Each row is a point on a landscape with many valleys, with its height.
A ball rolls from a point to whichever of its 2 nearest points has the largest drop for the distance, and stops where none of them is lower. Distance is the straight distance between rows; heights are no part of it.
z181: [ -7  -9 -13  15 -10 -13   0 -14   3  36  -1 -41 -18 -14  16   1  19  -7
  -3  31   1]  h=597
z329: [ 16  10   7   3 -28  10 -20 -28  18  16 -27 -27 -19  17   3  -8   3  16
  17  19 -24]  h=776
z334: [-16   1   6   3 -40  -5   3  -6   1  26 -22 -16  -3  21   7   1 -10 -12
 -15 -23 -29]  h=559
z842: [  0   7 -13  -8  17  21  -6   7   6 -11  13  31  11   8 -28  18 -33  -6
   8  -4  23]  h=430
z973: [ -8 -10 -25  -4   9  11  23   3  26  -1  15 -11 -15  -5  45  29  -9  19
  19  16  -9]  h=318
z422: [ -6   1  -5   5  10  -8  -6  11 -30 -29 -16 -13   1 -14  31  18  14   8
  -7  -2  10]  h=539
z9: [  2 -12 -16 -16  -2   9  24  11 -28 -17 -11   8   7   0   1   4  -6  15
  14   6   8]  h=466
z156: [ -7 -20 -36 -21   0 -11  -6 -17  -8 -16  -5 -15  -5 -19 -19 -10 -23 -17
  16  11   6]  h=228
z259: [-35  -5 -46  20  -2  -4  -4 -15  14   3  15 -17  -3   3  -3   4  -3   7
  -4 -29  -2]  h=605
z158: [ -6   7 -18   5 -10  -9  -3   3  25  -2 -13 -18   2  -3 -11 -26 -14 -24
  -1   3  -9]  h=291
z465: [ -9  -8  -2   5 -35  -2  -7 -27   8  21 -18 -23 -18  13  -8 -15  19  12
  -9 -24 -29]  h=592
z709: [  2   1 -32   7   2  10  19   0  11 -11  -9 -17   1 -13  20   3 -13  11
 -24  -7  -3]  h=464
z585: [-9  3 30 24  3 -8 -6 -4 -1 -4  1 21 -9  1  1  9 35 27 -6 -6  8]  h=670
z976: [-11  -7 -23  -2   7 -17  19  12  -9 -25  -3   3 -14 -26 -15  -6 -37 -23
  13  17  20]  h=329
z741: [  4 -24 -10 -13  -4   9   8   9  -7   5  -2 -12   4  15   8 -13  33  36
  -2  11   2]  h=392
z523: [  9   9  25   1 -31 -15 -14 -23   1  13  -2 -14  -2   8   7  22   9   6
 -23 -14   7]  h=450
z678: [ -2   4  24 -19  -6  -7   8  -3 -15  -4 -10  27   3 -15   2  -7  -1  -8
 -10 -27 -24]  h=458
z382: [ 11   5  -1  17  21   5 -23 -12 -24  -5  19  -9  18 -20   8  24  16  -2
   3  -7   4]  h=697
z628: [  1   5   9 -22  16   0 -14  10   9  -9 -13  20  -8   6 -30 -10  -4  -5
  -4  10   3]  h=386
z928: [ 21  17 -21  -1  23  18   6  25   1   1   5  -6   1 -10  -5  -9 -25  -5
  -4   7   9]  h=429
z996: [ -3  -1  27   8  17  -6   7  23 -20 -17  -7   5   4  -3  32   3  20  14
   4   3  28]  h=579
z780: [  0   0 -25   2  14   5   4   7   3 -16 -12  19 -11 -11 -17  26 -41 -10
  10  10  29]  h=393
z548: [  8  -3 -21 -12  26   8 -20 -19  -8 -26  -2  16   3 -22 -11  -8   1 -14
  11 -13 -20]  h=748
z132: [  2  11   4  19   6  13   3  18  27   4  -8   8  10  19 -15  -9 -10  -2
  17  28   0]  h=496
z222: [ 22 -17  -1 -29  -5  13  -2  10  11  -5 -18 -20  -6  11  -7 -12   4  20
   8  25   7]  h=434
z566: [ -8  15 -29  11  18   0   3   1  -8 -30   1 -32   0 -16  23  18  -1  17
 -11 -14   7]  h=498
z696: [-21  -1  16   5  -2   2 -10   2  -3  -3  13 -11  28  -9 -17  19  28   2
 -23 -35  13]  h=535
z966: [  0 -25   8 -20  -7  -7  -5 -19 -19   6  -5  18  -1 -28 -24  -4 -15 -28
  17  10 -10]  h=540
z381: [-29 -12 -41  34 -11  -6  10 -35   7   7  -1  -7  -6   0 -19   7 -14  -3
  25  -6  -7]  h=578
z281: [ 26  22   3   7   2  18   2   9  11   2 -14 -23  -3 -14   4  -7 -14   3
  -4  14  -7]  h=479
z21: [-24  -2 -15  19  -5  -8   8   2   5   6  32  30  14  16  13  10  -5  -2
  -1 -15 -17]  h=234
z989: [ -1 -11  45  -8  -6  -9  21  -4 -33   0  -3  35  15 -12   0  -4   4  -8
   3 -11  -4]  h=410
z845: [ -7   2  16 -22  27   2  -9  11   2  17  32  16   5  -9 -17 -10  27 -10
 -26 -15  24]  h=251
z522: [ -8  -1   7   4 -22  -4 -24 -20  -5  13   7 -10  14   1 -10  32   7   0
 -24 -37   7]  h=501
z673: [-16 -13  47  -1  -1  -4  -3  -6 -33 -14  -3  25  15 -15  24  20  19  -6
   8 -12   2]  h=343
z926: [-21   5 -28 -35  -2  -2  -7   9  19 -12  16   1   9  17  10 -10 -21 -18
   6 -13  -8]  h=414
z184: [ 17 -13  13  -6 -18  -6  -7  -9  -1  24   8   5   0 -11 -20   4 -15 -23
   5  12   7]  h=520
z270: [-32 -14  -8  27   7  -8  17  17  -4  -6  13  20  11  14  15  -8  11  17
  14   1 -12]  h=306
z771: [  5  -2  14   4 -36 -10   4 -31  12  41 -15 -30 -35  23  16   1  24   6
 -20 -14  -7]  h=624
z919: [ -7 -24   1  20   3  -7   6   5 -30   7   6   2   8  -8  -7  14  20   4
  12  17   2]  h=332
z591: [-14  24   3  24  12  -3   3   5  -7 -24   9  16  16 -11  22  -7  -9  -1
  -4 -15 -25]  h=794
z167: [-12 -12  -9  12  -8  -1  24  17   2   0 -12  -3   8  15   6 -13   7  36
  -1  12 -17]  h=357
z380: [-20  -2 -34  -6   1 -18  -1  -8  10 -16 -16 -18 -14  -7   2 -20 -14 -15
   9  13 -27]  h=338
z719: [  6  12 -23   2  25   3   2   9  26  14  10  -5 -10  -4 -10 -26 -12 -26
  -8  17   6]  h=371
z162: [  4  24 -14  21  16   7  12  26  10 -17   9   3  20  14  16 -16 -14  -2
   5   0 -28]  h=812
z429: [  1   0 -10  -3   6   8 -15  -5   2  -5  -1 -19  17 -13 -36  -1  16   5
 -25 -18  13]  h=561
z517: [-17  11  29 -10  15 -11  -9  37  -5  -8   8  23   5  11  15  -7  17 -10
  -2  -1  19]  h=622
z457: [ 21  -5  -4  -7   0  -1 -11   3  20   3 -12 -10 -16   7  17   9 -13 -14
  21  38  -4]  h=470
z819: [-1 12 27  5  1 -2 28 26 12  8 14 30  1 29  7 -9  1 24 -3 19 14]  h=432
z425: [ -6   7  36   7 -21 -21  -7 -12 -23  17   4 -19  -3  18   9   8  29  -3
  -2 -12   1]  h=360
z446: [ -3   0 -11  35   2  13  -9 -10  29  15   9  16  13   9 -32  -9   4  -2
  21  15   1]  h=523
z792: [  3  14   9   9 -31  -4 -16 -12  29  13 -34 -14 -20  27  15  13 -22 -13
  13   9 -33]  h=800
z34: [ 21  15  13 -23   5  16  -8  19   9   5  -6   6   2  17 -16  -4  -3  15
 -31 -15  30]  h=608
z412: [  0   1   0  22 -19  -8  -6 -20  -2  47  -2 -34 -35   5  14  17  10 -19
  -9  -7  -2]  h=657
z439: [  8  -7 -15 -19   9  -7  23  11  -6  -5  -7  -4  -9 -11  36   2 -10  17
 -22   6   6]  h=431
z123: [ -5 -10  -7 -19  13   6  17  28  16  12   5  -3  -1  11  42   8   3  11
  -1  21  -3]  h=379
z282: [ -1   9   7 -36  18  -2  -5   5   0  -1 -12  13 -19 -25 -35 -10 -12 -42
  -8   2   3]  h=320
z86: [ 27  -1   3   5 -30   0  13  -1   9  29 -13   4   8  -8   3  -2 -35 -21
  -4   9   7]  h=478
z777: [ -5  -5  13 -15  16  19   9  18 -10  16  24  19  15  -3  -8 -12   3  -2
 -18 -23   1]  h=319
z106: [ 11  -6  11 -13  17  13 -23  -4 -12 -12   0   2  13  -5  12   6  27   4
  13 -12   2]  h=669
z275: [ 23   5  25  -5 -30   7  12 -21  11   9  12 -11 -14  17 -12 -20  10  23
  -2  10   9]  h=736
z932: [ 14 -19  -1 -21 -20 -16  -1   7   0   4 -18 -31  -9  -1   5  -4 -13  -2
   7  32   6]  h=488
z785: [ 14  17  20  30   0  13  -6  -7  -3  -6  -3  -7  28  10 -17   8   6  12
  19  -2   2]  h=627
z916: [ 12 -17   2  -3 -12  -7 -10  -9  -8  26  -8 -32 -11   7   7  14  15   6
   6  24   8]  h=546
z491: [ -4 -15 -28   7   6 -14  20   3 -31 -13  17  -9   4  -4   7  16  -9   6
  28  18   6]  h=413
z965: [ -6 -25  15  -5   8 -11   5  -2 -15   0   6  19  -8 -22 -32   3  28  -3
  -7   9  10]  h=249
z601: [ -9  -8  20  -1   2   3  27  32  -7  17  15  23   4  19 -11 -18   2   3
  -8   0   9]  h=381
z749: [-12  -4 -18  12   8  -1 -24 -19  -1 -12   4   0   4 -16 -10  22   3 -12
   1 -11  -7]  h=725
z851: [ -4   4 -21   1  28   4   9  -7 -17 -28  21   6   5 -15  13 -15 -17   1
  16 -12 -26]  h=771
z443: [ 19   8 -19 -24  12  -4  -9 -10   3  -9  -9  10 -26 -28 -11  -8 -39 -31
 -13  -6  -4]  h=394
z43: [ 21  18  26 -11 -30   6  -2 -31  22  -4  17   5 -24  -6 -17 -25  24   7
 -12  -1  22]  h=715
z20: [ -8  -3  16   4 -27 -19   8 -14 -14  10   0   8   9  -6   8  -4 -16 -13
 -23 -24 -23]  h=508
z447: [  9   2 -13   8   4   3   4   3  11  -9  -1   9  -7  -1  35  25 -27  -2
  17  20 -16]  h=391
z730: [ 18  23 -18   2  39  17  -6  15  14  -8  -3  -2   5   4  15 -23  13   1
   5   6 -25]  h=829
z708: [  5 -23  -4 -21   4   5  20  -2 -38 -12  -1  14   8 -25 -28  -6 -15  -7
   8  -3  -9]  h=503
z774: [  8  13  -3  -5 -16   5   1   6  20   0 -12 -26  12  13 -16 -15   3  20
 -29 -12  21]  h=585
z721: [ 30   9  13 -12 -31  18   6 -18  34  14   1 -27 -14  36   0 -17  -2  17
  10  18  -7]  h=756
z345: [ 12   7  14  10  24   6  -6  17   3 -13 -13  24 -10   4  -2 -17 -11  -5
  11  29 -15]  h=448
z981: [ 14   0   7 -38  12  28   1  18  -7   2  -7  25  -7  17  -8 -12  10  29
 -17 -23  10]  h=626
z555: [ 28   5 -15 -18 -11   5   2  -8   5   4 -17  22  -1 -14  -4 -14 -44 -23
   0  -7   1]  h=440
z88: [  4  -1   8 -33  18   7 -15  20 -21 -23 -17  14  -1   7   6 -14  20   9
 -11 -15  11]  h=644
z359: [ 27   9  18  14 -10  -2  -8  -5 -11  -6 -27 -18  -3  -9  -2  -2  -8  -4
   7  17 -17]  h=533
z57: [-18   3 -14  -2  -1  -5  -8  -2   3   1  31  -6  22  14  17   6  -4 -19
   3 -31 -21]  h=327
z955: [  5  -4  21 -19  26  -3   2  15 -12   6  11  33 -15 -15 -11   6  23   0
 -17   5  34]  h=159
z324: [-21  10 -23 -13  15 -11   5  20   8 -23  31   1  16  12   1   9 -21  -9
   6  -4  13]  h=469
z960: [ 23  17  28  26  -6  14   2  -7 -11  -5 -20  -7   2   7  14  20   8  25
  17  18  -9]  h=590
z739: [-23  -5  43   9  -9 -21  -7  -5 -37  -6  -2 -13   8   0  10  14  30  -5
  19  -7   9]  h=223
z450: [ -4  11  31  27   2   2 -10   3   5  -5   6   5  19  23   9   2  29  26
  16  -8  18]  h=651
z320: [  9  23  31  14  -3  -6   7  -9  13  -5   9  17 -20 -11  -7 -15  19  18
 -31  -2  15]  h=691
z144: [-28 -11 -10  48 -10  -6  -5 -23  17  22  -1  13   2  -8 -26   6   0 -18
  21  10  -5]  h=549
z505: [-23 -12 -30  21   7   7 -18  -8  11   3  15 -24  11  13  -4   8  36  13
  -1 -19 -12]  h=628
z127: [ -7  -6 -16 -20  11  -5  -7   8   7 -10  35  19  12   6 -12  34 -23 -17
   1  -7  22]  h=463

For each start below, name the point where the ball stops.
z966 -> z955
z259 -> z282
z851 -> z739
z329 -> z158
z916 -> z21
z450 -> z158
z996 -> z973
z981 -> z739
z771 -> z739
